Points on a hilly landscape, in no order, each with its height.
A ball rolls from a point to whichever of its 2 nearest points has the largest drop for the distance, and stops where none of them is lower. Distance is the straight distance between rows; heights are no part of it.
kifi: -22,-13,17,-13,4,11,-4,-16,-12,7,-9,-19,-3,-32,19,-10,5,-59,42,26  h=6.70
sim: 7,1,-8,-18,1,-16,14,-23,-33,-24,3,-29,-26,-8,5,-45,-32,-3,-21,-15  h=5.72
zol: 1,-12,20,-1,1,9,10,-28,26,-4,-5,-10,-16,10,-1,4,-36,-14,-33,-27  h=5.24
potez: 36,17,-2,-8,18,-11,-14,-40,34,4,-59,18,20,42,11,-9,0,6,-76,-33  h=2.31
kode: -16,-16,-20,2,5,-29,-17,32,-40,2,42,10,20,5,19,-65,-25,28,-14,21  h=3.72
vapa: -18,36,11,-7,2,-9,-8,1,21,20,-11,-16,-5,-18,-65,48,32,12,32,-24  h=3.27
Mik: -20,18,19,-16,39,-20,-27,12,-19,26,6,-18,5,-5,-8,-24,-45,-1,37,8  h=2.04
vutab: -6,11,-9,-30,-18,-11,-24,13,-7,9,35,31,3,-12,3,-6,-26,1,47,26  h=4.27
teni: 15,5,-9,-6,-5,-2,-1,-16,21,-11,-14,-52,6,-66,-29,1,28,-13,13,-3  h=7.29
ras: -12,-1,-24,4,-32,-8,-38,18,-5,29,38,16,2,-21,3,15,17,19,31,44  h=4.64
kidi: -19,-4,-29,26,7,-23,8,15,-57,-14,25,-14,18,2,20,-62,2,37,-49,-13  h=4.40
Nokag: -61,-28,7,27,-2,-22,-33,-4,8,18,23,-13,28,-43,-4,-16,23,3,-33,22  h=5.52
furil: 3,-11,-31,45,-14,2,-34,27,9,1,39,4,21,-14,-2,-2,29,40,11,17  h=4.94
bima: -40,-21,20,23,-23,-24,-5,-14,44,24,28,15,1,30,6,26,-22,26,-19,-16  h=4.73
Detar: -9,-23,25,4,18,23,17,19,17,2,-18,3,0,-16,18,-9,24,-30,-10,12  h=2.99
pafeg: 59,31,-7,-29,39,35,-23,49,-34,7,-38,55,20,36,13,-37,-16,-29,9,47  h=4.47
Duriv: 11,-26,-24,21,8,-22,-71,-17,-4,2,-5,-2,-18,-25,7,8,-20,11,10,43  h=1.41
zopel: -15,-2,12,-1,5,20,-10,36,-3,13,12,36,25,3,41,-43,-42,-22,40,34  h=4.17
banu: -27,-22,-39,35,-19,-28,-8,3,-37,-10,5,3,5,25,-2,11,29,39,-63,0  h=5.02
pumub: -15,-6,16,35,-5,-24,-11,-22,46,-1,0,-8,-15,35,31,8,-29,18,-43,-21  h=4.95
begu: -20,-7,44,41,29,23,36,10,42,-27,-5,-25,17,-8,3,2,35,-3,-10,-30  h=4.44
Lipil: 0,5,37,27,49,34,35,15,10,-27,-42,-34,-25,38,-6,25,34,-6,-25,-36  h=5.15
Ses: 17,15,-15,-41,12,15,-14,16,-49,-3,-25,11,-12,-27,-1,-15,-11,-43,39,28  h=2.59
Dur: 30,2,9,0,25,18,23,-18,21,-21,-43,-9,-13,33,-2,38,34,-13,-41,-38  h=5.56
sak: 26,2,-40,6,-35,-12,-25,2,35,-14,23,27,21,-31,3,-27,8,45,-32,24  h=2.58
Megar: 51,10,-52,8,-26,9,-22,16,-11,-21,9,7,18,-50,4,-34,33,24,-5,35  h=1.96
lemab: -14,-2,-39,26,-58,-20,31,-35,-5,-28,22,-49,10,-10,3,-13,28,40,3,-43  h=3.61
Madev: 9,0,-2,-13,-9,22,6,5,-13,-16,-14,-44,-3,-49,-8,5,33,-39,48,2  h=7.05
sepil: 46,54,-23,-21,6,17,41,4,-44,-39,-21,-21,-2,-5,-32,-33,-1,14,23,-45  h=6.33
Nezan: 9,18,-34,13,-60,-20,4,0,29,-7,13,6,20,-24,-12,20,38,44,-18,4  h=2.97
Fuz: -19,-1,-31,33,-55,-20,1,-14,11,-15,23,-42,23,-43,-23,8,50,46,7,-8  h=3.29
pimas: -13,4,17,-30,-9,14,52,-4,7,14,8,5,-9,-19,-29,19,-7,-28,1,-35  h=0.80
feki: -62,9,26,23,47,0,-17,58,0,14,19,8,41,-1,-12,-30,26,10,10,11  h=2.00
bipi: -13,-26,32,-10,2,39,35,25,44,19,-9,45,60,-17,18,-29,26,-23,-36,20  h=3.15
Paf: -17,-7,39,-24,46,8,27,7,-28,13,-14,-7,-28,36,6,-33,-59,-45,-5,-14  h=4.56
tido: 55,31,-10,-52,23,21,-26,20,-27,4,-36,33,3,7,4,-21,-6,-27,52,43  h=3.59
luv: -32,18,25,12,4,-2,-11,49,26,35,37,33,17,23,-17,-10,-19,11,56,17  h=2.55
vitub: -38,-29,1,-8,3,-45,-43,-24,-6,34,-1,4,11,-29,-9,-1,18,-1,-22,39  h=5.90
Gil: 30,-24,29,-3,0,30,37,-17,16,-14,-4,15,-36,58,27,47,9,-36,-27,-9  h=4.80
betev: 35,-27,16,19,21,23,5,-13,34,-21,-30,15,9,41,18,48,62,4,-35,-1  h=5.63
Zetis: -31,-49,15,23,-12,20,36,14,19,9,8,35,29,-8,50,-25,26,-20,-43,37  h=3.42
korus: 7,40,-22,16,-38,-29,5,-16,37,4,-10,-5,-5,21,-7,47,11,20,-4,-39  h=3.81
viz: 22,-15,24,-34,-26,19,18,-10,45,22,10,61,4,-15,23,3,-11,-32,-15,18  h=3.62
tariv: 16,7,0,-17,8,-10,-3,-14,-18,0,12,-11,-43,18,-20,22,-32,8,35,-24  h=6.07
zodug: 0,3,25,37,24,16,60,-1,24,-28,-24,-53,-15,10,-1,20,21,-7,6,-52  h=4.77
nani: 37,37,-11,4,15,20,26,13,-45,-23,-14,-25,-33,32,-18,-1,-14,14,14,-40  h=5.88
fisev: -14,33,20,-40,23,12,28,1,7,-4,-29,-16,-5,-21,-55,12,9,-33,12,-30  h=1.50
nutoz: -44,-11,29,23,18,9,-9,48,42,29,17,33,51,-20,2,-38,22,-3,-1,23  h=2.50
Nuro: 20,46,-4,-16,10,-6,37,-27,30,6,-63,12,15,22,-5,4,-20,-12,-55,-56  h=3.02
Vibog: 7,-43,-21,-1,-56,-10,-8,-53,1,0,47,-33,-40,-15,5,24,-29,20,16,0  h=6.72
dek: -51,-40,35,24,8,3,5,22,26,27,22,36,11,22,44,-14,-7,-35,-16,49  h=3.66
Ladu: -9,-25,-3,3,35,-24,-54,-3,-44,18,6,-19,-15,0,6,-7,-36,2,29,32  h=2.77
kad: 16,9,-6,-27,11,-7,2,-1,-38,14,-1,21,-39,37,-9,25,-12,-6,-2,1  h=5.58
Nin: 49,59,-27,-15,16,-3,-12,-8,-23,-24,-31,-34,1,-26,-38,-12,5,20,27,-32  h=6.86
kubi: 44,8,-6,-28,-1,19,7,18,-36,-6,0,33,-14,30,21,-13,-17,-7,-5,25  h=5.09
Von: 30,17,-5,-40,-17,20,48,-4,-37,-13,-14,-12,-39,-8,-19,33,22,-37,23,-22  h=2.11
solev: 26,15,3,5,25,44,32,25,-40,-17,-26,-7,-24,30,7,-11,-13,-23,28,-2  h=5.40
tov: -24,-3,-2,-16,32,-13,8,13,-67,7,18,-1,-4,16,29,-51,-53,-9,56,-9  h=2.09
sut: -28,27,13,24,31,6,-12,46,6,-3,3,-18,32,-10,-41,-3,28,21,39,3  h=1.21
Zof: -18,1,22,-36,-5,21,42,3,-9,4,-11,-8,-28,11,5,25,8,-60,36,-14  h=1.44
keru: 6,-37,53,8,33,33,19,-4,37,-10,-15,1,-8,50,35,19,12,-35,-12,-5  h=5.04
fova: -32,12,3,13,-24,-40,-30,-32,55,20,9,-29,-1,-17,-35,31,-17,31,11,-18  h=4.20
kiv: 0,-22,9,-10,-36,5,10,-38,45,0,-4,-21,8,-76,-14,23,20,-17,-5,-5  h=7.06
lofez: 31,0,2,-14,12,38,-5,42,-34,8,-16,47,9,25,40,-39,-32,-12,34,38  h=4.61
soge: 40,4,-40,27,-20,4,-2,-31,-37,-31,-11,-24,-18,4,6,16,19,26,-38,-17  h=6.08
ravot: 48,19,-35,27,-35,5,4,-27,42,-30,5,-22,-10,13,0,33,-9,28,14,-38  h=3.47
sodut: 11,-28,-7,0,-60,-2,-8,-35,27,-16,22,-23,-9,-46,1,19,3,6,4,18  h=6.90
mevap: -13,-23,26,-9,-17,22,33,2,33,16,14,31,7,7,27,21,9,-6,-11,-1  h=3.38
debu: 17,27,-14,-10,4,-19,8,-21,0,-10,-20,-12,-12,4,-21,-9,-27,-6,-27,-30  h=5.55
lalo: -13,12,-32,12,-11,-27,-25,-2,-33,8,14,4,-9,21,-26,35,24,35,-18,9  h=4.52
disif: -53,3,10,5,-12,-31,-22,-8,26,31,13,-23,8,-39,-45,36,23,18,30,-8  h=3.80
nas: -16,-3,-19,-24,-8,-3,0,12,-88,-17,-23,-7,-4,-20,1,-21,8,-42,62,-2  h=1.20
vug: 68,32,-16,5,-46,10,-3,-36,33,-25,0,-18,-20,-37,-16,30,-9,23,21,-9  h=3.14
pidu: 15,12,9,20,-10,-8,-4,-41,50,0,-3,-3,-34,30,-4,69,-13,18,-8,-33  h=4.14
nozot: -24,-24,44,-24,31,5,16,-19,-1,26,-3,12,-29,55,26,9,-46,-41,-27,10  h=4.16
libi: 6,-7,-49,8,-37,-22,-27,-5,-47,-13,21,-19,-3,-22,-20,19,21,47,5,13  h=3.93
Timu: -46,-25,0,28,-20,-9,-3,21,-10,10,43,3,26,-12,-7,-22,14,24,5,20  h=5.23
fela: -27,38,24,12,13,0,-16,36,9,30,14,1,-1,19,-29,26,1,26,58,-7  h=2.05
Rig: 16,-10,-52,43,3,-19,-11,-2,-58,-29,-11,-9,-16,28,15,4,15,44,-46,5  h=5.57
Napag: 44,-11,9,7,-13,7,-13,-22,32,-10,-2,23,-49,57,19,53,-22,-8,-31,-17  h=4.50
zove: 62,21,-21,-28,-29,16,18,-20,-14,-21,-5,-23,-33,-24,-29,29,-6,-4,25,-16  h=2.70
nebin: 22,12,-25,14,28,-21,-62,-11,24,-11,-29,-2,1,-12,-3,-6,-24,19,-20,20  h=2.73
tibu: -26,-1,13,37,-14,5,39,-5,40,-9,18,-34,24,-4,-7,-1,3,14,-23,-56  h=4.13
dezun: 0,6,-37,-13,9,-12,4,-6,-61,-22,20,-15,5,-7,-9,-60,-16,34,-1,-25  h=5.14
Gem: 5,-4,-1,-5,21,-8,-1,7,-17,-12,-20,3,11,1,1,-19,23,-9,-47,18  h=2.32
kife: 2,33,-6,-21,17,-8,-5,-5,-21,-6,-24,-19,-2,-17,-53,35,44,-5,7,-19  h=2.49
rab: -20,3,41,3,17,34,11,46,46,13,3,52,42,16,7,-36,6,2,-34,2  h=2.86
kubo: 11,-9,1,15,-26,-3,-12,-15,-2,-2,44,-25,-30,3,9,24,-23,21,33,-2  h=6.50
Zitik: -30,-21,14,-28,10,-15,-29,-21,-16,21,-26,2,18,-28,-1,1,21,-46,-4,44  h=6.32
bugum: -35,-53,30,-7,12,-9,-5,-14,4,28,9,24,-8,15,41,-15,-31,-40,-29,27  h=3.90
kozov: -48,-2,2,14,-37,-52,-35,-19,46,28,25,19,5,4,-20,31,-10,52,-19,2  h=4.51
mafo: 8,-9,-12,-11,10,-30,0,-28,2,-3,-43,38,21,7,6,-9,17,1,-85,-4  h=1.33
keza: -17,15,-6,-51,38,-20,8,11,-61,21,18,0,-4,11,-18,-34,-49,2,19,-8  h=0.56
Keluk: 11,-4,42,3,34,32,10,-9,63,-2,-31,18,15,25,0,34,28,-6,-5,-1  h=5.32
ton: -32,-21,-7,2,19,-15,-1,30,-45,35,53,15,24,6,30,-58,-50,11,42,18  h=3.04
bil: 5,4,16,-45,-5,8,-18,10,28,27,12,49,7,-9,17,1,-22,-35,21,36  h=3.88
biv: 18,2,-47,16,-7,16,-22,42,-58,-22,15,-1,28,-49,16,-41,14,14,20,45  h=0.98
tufe: -22,-26,21,6,-8,9,-22,18,37,16,9,33,22,-5,33,-11,-15,-26,25,43  h=3.89
Dupu: 11,-15,15,-17,27,25,51,16,-45,-13,-13,0,-30,36,33,-30,-39,-55,10,-6  h=4.97
Fugum: -18,-8,-10,17,-46,-15,30,-34,27,-26,10,-45,-9,-7,9,21,-5,16,-3,-37  h=3.87
ved: 27,14,-1,-14,41,1,-36,8,-4,3,-19,20,5,16,-13,-4,4,18,-23,16  h=3.21

Where does a ball stop that starts at each point below?
keru: pimas
pumub: pimas
Dur: biv
sim: keza
nani: dek

Call two points neighbours if one is among the 2 nearest of the other. Go from one point of each pair to the other, from neighbour to neighbour, staying as low as possible. Name the highest point that can't be avoided.
Duriv, mafo: ved
keza, pimas: debu
dek, nas: lofez
biv, Duriv: furil
sut, mafo: tufe
keza, Duriv: Ladu
